Points, in no order, along strands that fork and pass close to each other.
In the rows, 128 means zero.
Two points are linked if the straight distance between their rows is under 137. Some points are linked to none.
<763>: [144 139 128 135 157 113 153 101 135 121 108 148 165 203  99 137 159 151
 104 128 152 109 112  99 130 127 145 109 118 118 145 109 106 148  97 128
 109 139 120 121 189  92  87 125 144 137 148 130 156]
<1221>: [ 67 157 182 145 137 136 191 178 126 164 131 150 119 163 166 173 138 154
 119 153 120 115  99 108 103 105 144 117 140 105 141 110 104 128 101  82
 130 155  92 123 155  72  93  93 147 174 139 147 107]
<2>: [149  56  89 152 113  96 113 136 123 107  81 104  84 100 144 126 149 198
 134 174 145 142 135  82 151 123  83 120 129 156 115 119 168  85 114 173
  81 116 106 164 174  62  94 131 168 186 119 134 147]
<308>: [143 163 183 125 117 154 151 145 110 137 186 139 121 142 130 118 104 131
  77 136 117 116  81 200  87 120 179 167 153 117 136 163 131 205 113 125
 148 116 127 151 117 112 174 136  88 142 163 146 118]
<1410>: [151 145 157  88 139 152 127 159  96 159 185 118 169 103 123 171  84  93
 121  88 159 126 194 155 114 111 129 128  59 138 119 128  91 133 149 130
 142  79 134  33  98 227 136 124 128 128 104  92 159]
<988>: [ 76 141 159 118 112 130 193 133  97 156 160 156 132 109 144 239 125 109
 139 101 155 130 151  65 147 122 142 112  88 137 182 107 132  99 128  61
 115 129  57 100 127 139 137 142 154 150 113 109 128]
<1118>: [ 83 188 176 122 110 154 163 154 122 150 176 136 125 142 124 158  93  64
 103  87 131 129 120 155  83 109 167 139  85  72 129 130 118 138 119 112
 173 112 166  90  67 175 144 122  96  98 112 145 104]
<1353>: [109 166 149 152 127 148 219 136 107 177 146 150 160 172  97 198 130 142
  91 118 145 118 120  96 121 121 176  98 119 108 175 116  80 138 111  84
 102 144  63 108 176  90 142 122 171 145 176 123 121]
<225>: [151 136 144 119 116 134 119 105 120 142 138 132 142 129 136  71 116 112
 133 104 125 110  92 163 111 129 136 145 112 110 130 135 127 150 149 130
 172 157 178 150  65 175 156 117  90 103 131 113  96]
<1309>: [ 97 157 128 117 113 114 142 131 125 128 161 144 109  79 160 186 114  75
 167  95 149 150 157  67 133 143  87 136  81 155 169 106 164  73 149  79
 149 150 145  97  73 165 131 143 134 118  92 131 127]
<653>: [119 160 162 126  99 163 180 165 101 149 163 135 130  97 141 214  91 100
 112  84 153 154 128 139 111 110 168 127  91 117 168 121 140 137 126  66
 154 123 115 106 100 165 182 119 132 133 136 125 130]
<502>: [151 144  94 116 144 159 124 107  98 138 118 119 118 100 124 189 128 118
 122 118 144 139 150 135 160  97 148 130 144 125 120 134 103 129 127  96
 101 147  76 105 164 159 133 123 123 107 123 126 171]
<720>: [135 170 139 123 117 130 120 111 143 119 146 109  97 148 103  84 125  88
 121 107 113 126 103 159 129 123 174 155 138  94 115 168 115 137 134 138
 121 105 174 125  98 160 137 128 106  95 138 138 118]
<500>: [136 122  94 129 124 127 101  90 110 120 126 135 137  98 122  73 116  84
 153  91 121 112 123 109 126 132  87 127  62 124 132  92 127 101 162 125
 165 185 196 119  67 181 139 120 114  79 103 120  85]
<727>: [110 121 101 109 153 137 121 103  94 157 121 180 145  80 186 196 116  88
 163 104 180 145 163  99 137 129 105 116  77 147 156 103 151 106 155  90
 168 183  87 100 117 161 109 128 117  88  79 124 135]
<269>: [ 69 161 141 136 122 128 156 156 158 143 132 128 152 164 160 146 127 104
 155  94 142 164 120 102 125 137 112 114 101 128 194 131 155 110 135  95
 154 135 137 107 141  99 125 116 155 118 133 149 115]
<695>: [ 59 174 180 138 114 139 196 173 117 159 146 143 123 144 162 190 124 127
 121 121 119 138 104 113 113 109 152 126 131 106 163 119 120 132 108  74
 135 134  97 121 137  97 138 108 139 160 137 138 101]
<276>: [208 117 120 120 101 145 132 117  99 119 151 108 127  91 125 107  95 124
 121  94 140 133 129 170 117 125 155 154 115 146 156 138 132 148 146 109
 131 123 155 130  94 181 200 122 105 122 166 105 131]
<709>: [ 98 134 137 143 121 102 160 136 118 128 114 123 136 156 142 154 150 163
 146 118 143 153 124  76 140 125 105 123 120 131 168 116 140 106 115 105
 105 132 100 117 155  79 106 125 154 167 126 134 139]
<1005>: [126 120 116 105 156 149 121  93  92 140  99 160 158 136 149 168 143 133
 144 118 173 118 133 126 130 113 120 116 108 127 127 106 115 138 126 105
 140 170  90  99 138 160  93 121 106 114  95 115 152]
<441>: [ 65 125 109 115 161 112  94 119 123 129  98 144 107 100 175 151 143 115
 179 155 142 162 130 105 130 144  49  98 119 139 110 111 138  92 134 109
 155 185 119 118  98 133  89 134 137 124  55 148 128]
<283>: [153 179 127 105 151 168 128 148 112 151 181 107 149 103 120 151  69 104
 105 116 151 151 133 217 104 111 166 124  70 129 108 171  93 163 148 142
 153 116 131  63 120 208 150 101 124 117 126 106 152]
<599>: [166 105 144 167 133  93 126 164 158 147 129 148 155 173 145  81 134 128
 123 175  91 123 101 160 116 135 149 142 199 148 132 134 134 197 112 175
 151 136 138 197 166  57 160 139 133 156 163 130 131]
<1194>: [156 143 133 146 120 130 147 139 130 145 124 118 136 139 151 119 118 120
 123 109 124 168 100 156 115 126 152 147 152 135 169 133 137 159 135 101
 145 144 140 155 137 104 195 127 130 127 165 139 124]
<181>: [139 136 159 121 121 126 120 120 131 145 121 137 140 156 148  81 134 140
 131 126 127 107  84 157 117 128 139 145 153 116 124 142 139 173 123 132
 164 143 152 166 107 131 135 120  88 131 132 120 111]
<726>: [168 146 124 107 162 152 132 110 116 137 153 127 185 152 112 128 104 122
 117 113 152 143 121 192 114 144 177 124  99 139 156 155  96 188 138 137
 142 137 124 106 162 161 151 112 115  91 161 106 151]
<454>: [113  97  73 119 130 128  73 126 121  89  84 112  83  62 153  93 135 145
 164 132 107 173 150  95 155 161  52  99 138 164 117 140 156  61 144 134
 121 145 118 121 130  99 136 120 152 113 105 148 110]
<1184>: [ 87 138 149 138 113 142 217 126  96 178 157 163 151 144 112 226 134 133
 113 114 164 112 140  65 137 118 163  87  92 123 181 111  98 103 118  71
  97 140  34  95 156 115 128 127 175 154 148 108 113]
<1298>: [128  87  69 121 144 138  56  88 137 109  82 140 134  72 127  63 117 102
 112 105 110 119 121 140 160 158 106  98 131 124 118 124 115 124 168 129
 141 189 160 156 123 150 170 101 121  91 114 124  60]
<1379>: [ 96 185 190 105 130 170 187 142 113 132 182 153 131 185  94 168 111 133
  67 139 111  84 114 155  94 111 194 129 121  88 121 131  74 182  86 119
 125  99 106  95 146 128 120 112  99 139 146 129 121]
<795>: [160 144 152 148 112 116 189 136 115 136 147 117 117 155  86 166 124 172
  73 139 112 103 102 133 135 113 190 153 175 114 141 135 109 156  99 139
  79 107 117 155 169  86 159 137 145 177 174 114 138]
<28>: [ 90 181 153 137  91 130 146 167 139 128 150 100  76 107 138 151 116  97
 129 101  95 158 112 132 126 102 142 150 147  96 128 136 136 108 120  87
 133 114 154 124  83 146 163 121 119 134 123 147 107]
<590>: [125  76 103 135 109 109  82  96 178 133  91 128 131 121 105   4 148 127
 142 151 111  78 104 136 148 165 115 118 143 108  95 152 146 125 160 185
 149 125 174 185  81 132 125 132 125 142 119 110  64]
<931>: [150 126  93 123 119 123  99  84 135 104 102 113 112 130 109  98 155 121
 137 126 129 105 112 126 150 133 140 143 152 122  98 150 133 123 126 145
  98 114 149 140 123 152 114 137 117 117 115 119 135]
<26>: [147 110  63 104 126 132 107  80  80 108 105 166 123  82 129 121 141 110
 146  67 143 156 175  71 137 146  80 132 100 158 145 102 149  97 130 119
 102 127  98 102 167 132 109 141 113  79 114 143 135]
<1161>: [165 119 119 109 142 135 100 105  88 138 165 142 151  70 128 145 107  83
 142 100 140 115 183 125 122 112  83 147  76 148 114  81 117 102 172 116
 150 137 149  89  51 213 115 149  91  73 104 107 139]
<370>: [170 116 107 117 129 147 108  92 101 130 134 135 157  91 128  83  97  96
 136  91 134 109 132 150 118 127 122 129  64 129 137 111 113 131 164 126
 169 174 183 123  73 204 155 110  98  80 127 102 103]
<1206>: [112  60 136 154 137 129  85 170 164  95  88  93 137 137 131  75 132 190
 150 185 109 148 133 143 121 146  87  97 138 128 126 140 162  97 123 194
 164 107 123 199 117  59  77 112 139 135 154 138 134]
<1029>: [108 181 184 139 134 131 185 144 138 132 181 156 149 210  96 142 128 133
  65 141  92  92 116 122  95 123 190 134 139  93 137 119  88 183  89 126
 115 104 119 112 176  85 115 123 117 144 172 141 122]
<109>: [ 96 184 189 110 113 185 171 172 100 152 185 147 140 131 125 188  82  87
  87 100 147 127 130 188  79 105 176 126  75  95 117 137 113 158 121 117
 185  97 134  85  83 180 155 111 105 119 110 127 115]
<584>: [ 84 175 129 147 107 136 127 160 169 119 127  87  83 139 125 114 133 109
 138 118  90 160 119 139 141 107 135 138 160  92 117 157 128  98 124 112
 119 109 149 118 129 114 132 118 134 118 133 161 120]
<1018>: [129 138 182 109 114 133 163 142  95 116 156 121 114 126  83 208 138 147
 102 116 111  96 140 116 144 101 154 139 148 105  99 107 109 136  98 111
  88  74  99 118  96 173 138 157 116 161 105 102 153]
<540>: [101 141 153 112 138 153 172 115  95 147 140 157 152 148 113 220 148 132
 125 121 170 102 143  91 124  98 139 111  98 122 123  93  95 122 117  86
 115 135  57  75 133 151  88 137 131 148 109 110 160]
<252>: [134 115 168 179 127  99 134 202 160 142 141 124 156 176 151  84 129 145
 136 167  75 149 133 145 111 123 128 141 182 130 142 128 139 152 116 164
 160 119 129 170 157  43 134 124 135 155 172 148 136]
<578>: [154  96 135 144 135 119 114 144 170 155 112 137 135 145 150  61 132 139
 127 179 110 100  83 159 118 142 151 137 204 130 119 153 150 197 117 169
 153 130 148 209 145  79 150 131 120 159 154 120 103]
<1017>: [113 122  90 121 148 122  81  85 110 125 121 142 119  94 128 151 149  90
 148 134 135 135 151 104 133 130  67 130 127 140  77  91 119  98 146 116
 127 162 138 108  81 171 102 163 106  76  70 142 141]
<897>: [143  75 127 167 112 105  77 154 180  94  95 105 157 160 109  66 146 169
 144 167 102 159 151 136 141 155 101 118 126 135 126 138 163 100 130 211
 150  85 138 180 136  56 108 129 155 124 159 131 137]
<1259>: [ 73 120 147 138 131 110 142 149 166 107 109 125  98 174 129 119 156 167
 134 166 132 105 107 124 100  97  92 104 136 109  81 107 122 108  81 135
 129 123 141 120 130 104  39 126 134 166  99 166 149]
<467>: [120  71  91 143  92 107  78 100 162 111  83 117 120 117 114  30 160 153
 149 156 126  98 121 124 140 157  88 120 130 120  79 140 165 108 148 193
 132 105 165 174  84 127 101 139 133 157 104 116  89]
<1272>: [ 94 139 167 108 106 178 194 172  93 171 187 148 164 106 115 249  81  97
 103  86 170 126 175 121 133 102 166  84  63 133 159 116 120 123 134  85
 143  80  62  72 123 193 174 126 167 132 130  98 123]
<619>: [ 79 180 164 149 111 130 138 181 163 136 167 104 105 159 152  99 111 109
 111 125  77 150 120 150 101 107 154 151 158  79 132 147 133 142 121 112
 143 108 148 120 138  95 151 118 115 128 162 173 104]
<221>: [120 126 138 107 155 121 113 105 103 142 167 138 143  87 122 195 121  91
 133 120 153 138 198  99 117 124  77 163  99 152 104  67 128  97 171  97
 131 119 121  87  54 185 108 185  95  79  93 127 156]
<857>: [168  59  73 146 139  93  61 118 171 108  60 126 146 132 114  76 139 135
 114 159 110 131 137 132 161 182 133 111 179 154 124 134 140 136 137 175
 107 120 136 190 191  67 170 131 168 128 146 120 112]
<394>: [176 116  81 120 125 128  87  70 134  94 122 119 123 100  90  37 117  82
 127 105 106 114 122 136 148 147 158 137 101 141 127 150 110 114 166 151
 112 135 189 139 108 173 167 122 128  69 150 113  90]
<732>: [164  62  67 132 132 114  84  94 144 111  59 126 115 114 131  91 150 155
 124 152 136 100 118 116 157 153 127 116 171 136 113 136 151 133 123 156
  93 125 129 178 179 100 134 130 145 146 127 116 117]
<1189>: [145 163 132 149 158 128 192 114 133 144 130 146 159 194  78 165 143 143
  85 133 139 113 119 106 125 125 172 109 134 115 158 116  76 147  98 112
  98 148  95 112 202  84 114 120 162 139 180 127 154]
<261>: [ 79 169 186 123 107 123 157 167 120 138 157 125  94 107 136 199 124 110
 128 118 102 131 120 118 125 102 132 150 149 105 109 108 128 121 114  77
 129 112 129 127  59 158 149 141 110 146  91 131 122]
<75>: [145 143 155  93 137 151 147 115 128 121 148 132 120 149  92 161 134 146
 116 153 150  66 107 169 126 106 169 133 148 121  85 146  91 164 100 140
 114 117 121 106 122 175  93 130  90 138 117 105 166]
<1389>: [ 86 148 125 103 143 119 136 105 116 140 180 153 130  82 136 220 115  65
 145 102 161 150 196  56 123 139  83 144  75 161 137  82 151  81 157  81
 132 125 114  85  77 169 108 186 124  85  86 137 149]
<362>: [143 149  99 129 123 132 101  85 137 118 128 111  95 109 100  63 124  65
 137 123 106 110 103 156 148 119 150 140 120 109  99 159 104 114 156 150
 124 137 190 129  77 183 149 127 116  75 122 125  98]
<82>: [105  97 154 170 126 120 142 199 156  96 121  74 132 138 123 124 127 186
 145 174  88 173 146 121 129 128 112 129 138 135 160 143 149  74 119 173
 133  95 108 172 141  27  95 112 154 144 178 146 155]
<1119>: [ 94 147 146 116 111  99 152 141 124 122 143 126 101  86 169 177 126 114
 177 106 130 163 149  68 138 140  89 143 104 157 175 120 165  79 136  76
 126 138 121 112  99 133 134 140 141 159  95 128 134]
<378>: [130 185 172 100 135 177 148 156 106 152 188 128 145 126 119 151  71 100
  93 112 150 130 122 217  81 114 172 129  72 113 114 164  99 173 134 139
 177 105 140  75  91 189 143 107 102 117 124 114 132]
<677>: [160 124 151 180 112  86 178 166 145 151 133 115 126 172 105 146 127 178
  84 162 103 117 111 113 133 113 160 153 172 121 139 121 116 134  99 159
  87 112 130 170 178  40 136 129 166 190 180 126 137]
<985>: [133 136 150 159 122 101 144 163 150 134 120 113 150 175 143 106 136 139
 134 125 105 161 118 130 129 127 130 143 159 131 161 131 142 141 123 130
 134 121 137 155 153  67 154 125 142 146 159 141 132]
<1136>: [153 137 117 129 125 158 166 123  81 161 128 126 146 107 143 191 113 130
 120 102 161 148 140 148 139 101 159 129 118 131 168 133 116 140 135  82
 124 156  70 106 160 134 163 119 133 125 147 122 151]
<687>: [159 121  65  95 171 153  73  81 103 122 135 137 132  77 100 146 123  87
 128 122 133 122 193 137 147 126 105 140 118 148  77 117  85 112 148 139
 104 120 107  86 132 199  94 150 100  54 106 119 166]
<120>: [157  97 107 159 108  82 100 121 148 103  92 109 157 171 116  88 151 163
 131 131 125 159 140 102 152 151 107 141 125 144 138 123 160 112 127 177
 111  99 140 158 169  66 129 134 159 138 147 125 140]
<1411>: [143 147 137 139 106 134 173 129 102 133 131 101 110 122 102 187 129 149
 105 116 115 132 119 121 150 100 168 144 163 112 143 132 110 128 110  93
  75 116  90 130 161 120 161 133 143 161 150 120 151]
<1008>: [ 71 146 166 102 111 147 176 146 112 151 174 152 146 108 123 252 110  82
 128  92 158 125 168  77 134 114 145 108  75 136 157  98 135 101 129  72
 135  99  80  87  97 183 142 151 143 123 107 105 132]
<248>: [162 138 137 126 172 134 138 110 124 136 123 157 180 182 121 129 132 138
 111 140 137 125 102 168 120 142 169 120 148 135 153 134 102 199 118 131
 140 159 117 140 180 111 140 119 123 110 162 121 148]
<549>: [133 168 168 120 124 118 135 120 158 122 175 125  91 168  92  62 108  93
 106 133 103 115 102 167 117 140 203 164 148  90 118 183 123 172 130 163
 116  87 167 136 113 139 135 140  91  96 161 138 117]
<1395>: [191 101 124 107 139 111 137  86 113 110 127 130 165 160  96 118 130 176
 113 139 152  82 116 148 139 143 170 147 134 148 136 144 123 172 116 172
  98 116 122 142 167 136 113 126 103 133 150  83 162]
<879>: [115 170 175 146 108 135 154 171 139 132 180 120 108 156 137 109 111 114
  85 122  85 145 102 162  91 112 176 163 164 101 144 148 137 176 114 113
 133  99 138 145 134  91 184 136 115 142 172 165 110]
<1239>: [125 146 178 115 114 128 136 142 109 127 160 113 104  99 111 196 132 113
 123 112 115 117 143 125 140 102 138 157 153 115  98 109 126 119 126  93
 115  98 130 121  47 187 155 160 102 134  97 118 142]
<674>: [120 127  67 119 115 120  98  97 113  90 104 126 125 111 125  97 150 123
 152  81 134 178 160  63 139 167  69 110  95 156 141 119 164  79 134 134
 109 116 128  88 165  98 122 130 149  89 118 157 126]
<1004>: [138  99 120 129 129 116  95 113 186 145 109 138 128 136 125  24 134 122
 137 166 108  84  88 161 133 162 148 126 177 106 104 165 146 175 139 173
 156 129 167 197 108 120 139 127 109 135 140 116  77]
<1413>: [109 101 138 147 143 118  98 160 179 116  93 111 122 167 142  73 142 167
 139 170 111 113 110 145 122 126 104 102 163 106 109 135 144 126 108 160
 150 121 145 164 146  81  78 114 135 145 137 150 128]
<258>: [ 84 112 158 133 138 110 140 172 129 129 104 112 101 128 177 135 142 176
 169 166 131 137 103 111 122 113  89 120 150 133 123 130 140 102 111 114
 132 151 113 153 119  92  76 112 134 187 103 139 134]
<1020>: [ 96  98 100 123 155 123  85 120 142 118  70 131  90 114 156 127 148 143
 158 164 139 124 108 123 136 124  70  84 158 128  83 112 127 109 109 120
 125 169 126 138 122 130  84 131 135 135  73 150 133]
<1293>: [130 153 167 143 133 100 143 145 182 123 171 139 108 201 106  87 129 132
  87 178  94  75 105 140 111 128 194 153 173  97 107 150 128 183  96 175
 115  97 152 141 176  79  98 133 108 138 163 150 135]
<939>: [160 144  76 102 150 165 107 100  94 133 134 119 140  87 112 165 110  90
 126  96 144 145 181 134 150 112 133 134 108 136 121 130  96 118 141 115
 115 126  95  77 154 189 126 121 116  74 125 118 170]
<1120>: [ 94 126 122 121 153 103 105  90 122 130 148 137 112  95 134 182 149 102
 149 154 139 159 170  80 121 136  61 150 128 161  80  72 138  97 154  96
 110 141 130 105  71 151  96 199 114  99  70 153 149]
<633>: [139  80  83 122 112 103  88  84 101 108 104 152 105  73 148 101 158 143
 151 119 127 132 156  80 133 139  56 140 135 158 100  94 164 105 146 134
 105 134 119 146 109 146  99 162 106 128  84 121 122]
<759>: [157 152 137 133 124 155 170 133 100 150 144 121 139 129 135 167 111 137
 100 114 140 155  99 183 117 110 174 143 137 128 160 145 115 174 128  95
 127 144 103 132 148 121 189 125 127 136 169 133 144]
<612>: [197 114 110 135 107 133 131 113 129 125 134 111 126 103 133  82 113 122
 117 116 125 137  99 178 119 134 163 157 151 148 147 149 141 160 147 119
 138 129 154 171 105 144 212 138 112 124 178 115 112]
<35>: [173 139 151 125  97 152 149 147  91 129 159 112 107  80 136 172 101 115
 118  89 134 144 131 150 122 104 152 149 121 129 154 126 143 135 137  78
 137 122 135 121  78 182 194 128 111 140 140 116 135]
<1152>: [ 91  95 143 134 136  93 149 154 114 109 106 115  90 110 166 146 148 190
 170 177 143 149 129  85 126 119  72 105 118 155 122 116 149  90 117 128
 110 148  97 148 132  88  58 132 152 206  88 138 152]
<1415>: [122  62  67 122 135 133  44 122 140  90  55 116 101  77 141  76 128 149
 133 139 108 151 139 114 159 182  72  67 157 145 106 136 142  83 147 150
 113 136 115 144 152  79 146 113 159 116 118 141  89]
<478>: [148 114  77 110 140 139  84  71 110 104 109 131 113 103 108 129 158 109
 137 121 132 110 144 118 143 130 112 138 139 133  82 121 116 116 131 138
  94 129 126 117 123 179  99 152 108  95  95 122 152]
<138>: [134 115  99 149 128 130  76 136 179 111  94 102 118 114 133  34 120 115
 146 133  84 159 119 147 148 146 103 111 149 132 129 149 136  98 162 143
 159 143 169 156 115 102 175 105 152  96 148 141  77]
<913>: [128 148 146 124 116 108 132 121 184 122 151 125  81 170  98  73 130 114
 115 171 115  74  97 153 130 136 199 158 172  87  99 178 141 166 110 180
 106  77 166 148 131 118 104 138 104 126 148 139 121]
<892>: [136  71 121 175 126 117 120 183 154 104  97  77 121 138 108 126 137 198
 131 188 114 163 145 118 145 127 106 115 136 147 139 133 147  71 115 196
 111  98 112 179 170  24  93 118 182 154 172 144 160]
<298>: [141 153 137 104 134 172 135 132 108 156 171 117 178 117 121 163  80  72
 123  71 176 128 167 147 100 117 151 114  37 127 145 138 103 128 142 132
 157 104 150  51  98 218 124 119 128  95 119 101 149]
<567>: [169 155 109  93 160 150 125 135 113 146 175 108 164 121 119 130  75 134
 118 123 157 158 132 218 109 135 166 123  78 159 141 176  90 185 149 144
 130 119 114  68 170 184 159 102 133 116 156  96 154]
<105>: [140 120 120 114 157 130 136  85 116 114  98 152 151 176 111 143 160 155
 116 130 167  95 110 117 124 118 134 111 115 123 121 107 108 145 100 123
 117 152 113 115 166 132  73 124 119 134 118 121 167]
<494>: [168 117 116  99 137 145  99  96  93 137 146 132 158  88 132 114 109 112
 143 106 136  99 147 167 122 118 115 140  92 134 105 125 103 137 159 140
 149 148 147 104  74 222 125 125  87  93 106  91 128]
<210>: [107 171 156 110 118 152 150 133 113 141 161 123 149 132 106 183 112  72
 123  74 146 128 145 123 113 111 151 129  74 103 134 120 109 120 126 107
 144 104 146  77  79 199 134 134 110 102 106 119 143]
<90>: [145 112 101 100 153 162 120 116  79 164 129 171 170  89 163 183 109 110
 151 102 175 128 188 131 132 111 109 124  84 143 142 105 125 123 158 105
 153 154  67  78 134 177 104 126 105  91  99 110 152]
<862>: [ 97 137 122 116 127  99 116 130 127 104 135 114  78  62 168 153 136 120
 181 136 117 177 164  72 145 149  52 140 119 170 126 124 157  62 148 101
 123 144 120 116  93 124 117 151 145 147  85 144 142]
<1199>: [ 95 143 117 126 123 116 108 110 126 130 119 134 131 122 151 105 137 101
 167 102 135 142 119 113 121 135  69 126  92 121 133 111 143  95 146 117
 167 174 170 113  67 164 117 125 115 101  83 130  99]
<423>: [ 78 169 186 133  97 154 208 176 103 157 169 149 130 130 145 204 102 115
  99  97 129 142 108 131 100 114 171 126 108 112 184 120 134 153 111  68
 143 111 102 125 121 117 188 121 143 148 157 137  96]
<1076>: [102 157 122 132 125 128 135 127 131 133 110 120 133 145 147 140 142 120
 151  98 138 160 117 100 136 126 109 126 120 122 159 127 141 111 129  96
 134 146 131 113 132 118 127 117 138 119 116 139 128]
<1045>: [ 94 127 158 142 153 125 149 177 138 152 100 129 106 153 176 134 137 167
 136 170 128 121  88 126 116  98 124 113 168 118 130 119 118 131 101 103
 139 168 113 147 158  73  87  92 142 168 132 153 124]
<520>: [148 152 144 158 166 125 151 150 131 152 150 174 169 181 140 131 134  96
 109 150 104 150  97 175  94 131 167 130 164 139 156 130 105 216 116 130
 156 163 110 149 185  74 165 139 138 121 175 150 146]
<360>: [127 110 120 165 116  79 150 138 128 112 106 115 152 170 122 132 151 184
 130 132 138 162 139  76 144 139  97 128 109 141 162 108 151 101 117 153
  98 117 113 135 180  45 102 130 172 166 148 135 150]
<1255>: [157  50  83 147 119 108 100 132 135 129  58 103  99 101 155 100 142 175
 142 165 138 122 117 103 156 133 108 124 171 147 125 134 161 108 122 161
  96 122 114 187 167  72 132 128 154 175 125 122 121]
<19>: [152 100  73 134 114 114  64  91 142  83  82 118 139 123 110  42 143 129
 133 100 105 149 146 104 150 175  97 120 118 152 117 134 151  90 152 156
 114 116 155 135 151 107 152 124 151  92 132 135  92]
<351>: [173 127 138 102 145 137 147 103 138 116 144 130 126 158  90 137 129 168
 111 162 148  62  94 166 131 124 186 130 153 135 113 155 107 182 102 159
 106 121 125 128 158 146 102 120 101 135 144  96 160]
<842>: [101 156 177 128 116 130 169 149 135 134 138 137 105 172 124 153 140 153
 100 146 115  77  93 125 111  91 154 139 160  96  97 117 106 148  80 112
 116 123 125 129 132 109  90 121 106 169 124 137 132]
<659>: [151 139 116 137 119 122 124 115 152 116 110 101 107 151 111 109 146 132
 123 139 118 113  98 138 147 124 164 147 174 116 122 161 134 140 118 144
  96 107 143 154 160 111 136 130 130 138 146 128 134]
<166>: [ 99 135 112 130 131 121 102 131 144 122  94 113 122 131 153  95 137 132
 166 116 123 163 115 121 139 137  83 113 128 127 141 135 146 100 138 118
 150 158 145 129 120 113 131 108 134 114 111 144 110]
<347>: [117 159 179  98 132 158 170 130 135 127 159 152 107 174  98 165 126 144
  92 161 134  51 102 164 102  94 181 135 147 107  82 130  79 171  79 128
 127 124 121 107 126 146  81 119  84 146 119 128 145]
<1301>: [172 102  63 127 102 122  76  85 124  83 101 132 126  90 106  35 127  99
 128  89  98 133 147  96 146 160 113 133 102 159 129 122 137  81 161 135
 115 134 181 126 129 135 171 118 134  80 145 131  79]
<183>: [157 147 153  73 157 133 110 152 102 155 193 104 148 111 112 146  83 115
 124 116 148 124 180 175 127 118 137 138  86 156 103 151  75 157 139 150
 110  73 128  27 133 225 126 118 123 145  98  76 162]
<1168>: [184  99 116  89 140 126 113  89  99 116 135 131 182 133 112  99 115 160
 134 107 148  96 146 162 129 150 146 144 105 151 136 143 110 164 136 159
 116 119 124 113 144 184 118 119  87 112 137  75 149]
<1162>: [125 168 174 170 149 118 171 166 141 154 183 172 165 201 133 127 137 107
  84 159  81 119 118 142  86 127 174 139 168 119 146 121  99 200 103 133
 141 138 114 125 190  57 132 130 134 142 175 160 136]
<152>: [129  77 117 150 120  86 152 136 117 106 104 114  81 110 144 150 154 205
 134 178 152 140 131  72 133 105  81 104 113 151 111 100 153  92 110 152
  83 131 101 150 161  76  53 136 173 207 102 138 160]
<898>: [ 91 140 138 129 139 120 110 129 167 122 104 126 119 187 127  84 153 142
 138 147 122 108 102 142 115 119 113 122 147  91  96 133 127 131 101 142
 140 131 158 132 130 115  69 125 115 128 112 153 129]
<906>: [124  90  88 117 149 128  63  87 145 119  72 141 134 114 133  76 140 132
 131 125 125 106 105 139 145 159 103  98 150 118 102 130 125 138 136 134
 136 169 145 166 119 150 130 114 114 116  98 120  90]
<326>: [153 109  85 141 134 133  81 110 158 116 104 131 142  99 129  41 108  92
 123 112 100 150 109 141 144 151 117 107 113 133 141 119 126 124 169 120
 163 186 191 159 115 136 198 100 133  85 145 134  62]
<587>: [149 122 111 155 108 117  97 138 180 115 101  88 107 142 119  61 146 125
 134 154  99 135 113 145 146 137 147 143 179 123 119 171 152 113 138 164
 114  86 158 166 141  86 147 130 153 130 156 132 111]
<891>: [135 114 116 160 107 132  88 152 191 110 103  89 106 123 123  24 130 122
 148 159  81 146 130 159 145 134 124 127 169 120 120 176 154  85 155 169
 149  93 160 164 104  88 149 119 153 106 165 143  88]
<854>: [145 108  87 103 129 119 108  88  81 116 133 169 110  62 141 141 141 109
 151  94 134 150 188  71 126 131  61 154 113 168 129  80 153 100 148 107
 110 127  98 114 119 148  99 171  95  88 101 131 143]
<245>: [ 84 136 170 148 111 105 169 169 161 117 129 121 101 174 121 137 149 183
 108 161 112  93 108 101 106  94 120 123 136  99  97 104 117 110  74 134
 106 106 128 127 143  83  57 120 140 188 125 150 133]
<1330>: [178  94  77 116 137 111 108  80 104 108  93 139 173 136 116  93 129 134
 127  87 137 136 149 117 138 164 131 143 118 151 159 116 129 140 134 136
 109 135 129 141 178 124 153 127 120  90 147 116 133]
<171>: [ 94 131  89 119 127 122  95 126 125  78 122 110  81  57 147 110 135 127
 182 133 106 186 164  87 144 164  32 105 108 171 114 138 159  43 149 135
 136 144 131  94  96 116 122 135 156 109  94 158 127]
<1041>: [ 93  79  82 123 148 130  58  99 161 114  65 135 103 108 128  74 147 124
 146 160 128  89 106 147 137 155  73  75 159 105  69 121 121 119 127 148
 135 164 154 151 102 149  97 130 130 125  77 143  95]
<662>: [ 78 128 107 111 156 121 112  97 104 142 112 171 130 109 178 172 142  97
 171 123 169 149 143  90 126 142  70 107  90 143 134 101 147 102 144 100
 161 184 108 102 102 149  90 138 125 105  60 134 129]
<1416>: [123 155 157 116 107 148 176 138  89 132 153 113 124 108  95 223 121 127
 108  99 117 130 148 111 147  99 162 131 130 112 138 113 107 129 113  79
  87  97  75 102 129 163 164 139 137 148 128 108 151]
<1094>: [152 142 173 126 124 149 153 133 118 145 148 145 132 156 141 117 124 156
  99 151 130  87  78 179 107 117 171 150 174 127 128 154 127 205 110 136
 142 136 127 165 132 104 139 121  92 151 152 127 124]
<277>: [142 107 139 130 106 110 130 120 101 132 106 124 116 114 158 136 150 158
 147 121 138 116 108 108 140 111 114 152 156 137 127 122 157 128 121 114
 116 136 117 154 106 133 125 133 106 166 107 109 138]
<592>: [154  83 139 182 120  91 146 191 162 145 111  98 122 156 124 127 136 194
 112 194 118 124 114 113 138 108 123 136 152 132 133 120 137 103 106 188
 105 110 130 185 174  31 102 117 176 191 174 135 145]
<406>: [143  61  65 125 132 124  75 109 182 115  47 123 104  87 123  69 151 133
 133 179 133  70 109 130 146 170 131  98 179 116  97 151 151 137 130 165
 112 115 145 187 148 109 132 120 153 155 118 113  92]
<703>: [120  75  94 131 100 103  81  95 132 106  88 125 121 105 138  57 160 158
 154 128 125 124 127 102 133 149  63 123 124 140  96 116 167 101 147 161
 130 132 152 160  92 139 107 141 121 150  90 119  99]
<1151>: [115 122  87 131 133 119  77 113 143  81  91 114 149 148 114  75 148 139
 152 102 123 179 151  94 142 178  70  90 105 144 138 128 155  87 140 150
 128 115 140 107 162  81 126 122 167  88 126 156 125]

A fork is a point with three links, a tip a point with one. Leave the first point through the second and follow the links. Name the first fork or tip that comes.
<1379>; <1029>: <183>
<763>; <1189>: <1272>
<727>; <662>: <478>
<467>; <703>: <1293>
<619>; <584>: <82>
<1301>; <19>: <1194>
<677>; <795>: <370>
<1045>; <258>: <732>

Follow the links from the first point to the second, and from the first to the third. Name the last point that the two ways share.
<1415>; <759>; <360>: <221>
<245>; <478>; <879>: <370>
<1309>; <709>; <687>: <221>
<502>; <854>; <1255>: <1194>
<619>; <842>; <906>: <370>
<423>; <370>; <1004>: <1194>
<659>; <633>; <308>: <478>

A fork is a point with three links. Follow the links from the first point to the second and name the forks in between, in order.
<985>; <181>: <1194> <478> <221> <370>
<478>; <171>: <221>
<28>; <1259>: <370> <1076>
<441>; <1120>: <478>
<467>; <502>: <1194>
<248>; <245>: <347>
<171>; <326>: <221> <478>
<687>; <225>: <478> <221> <370>
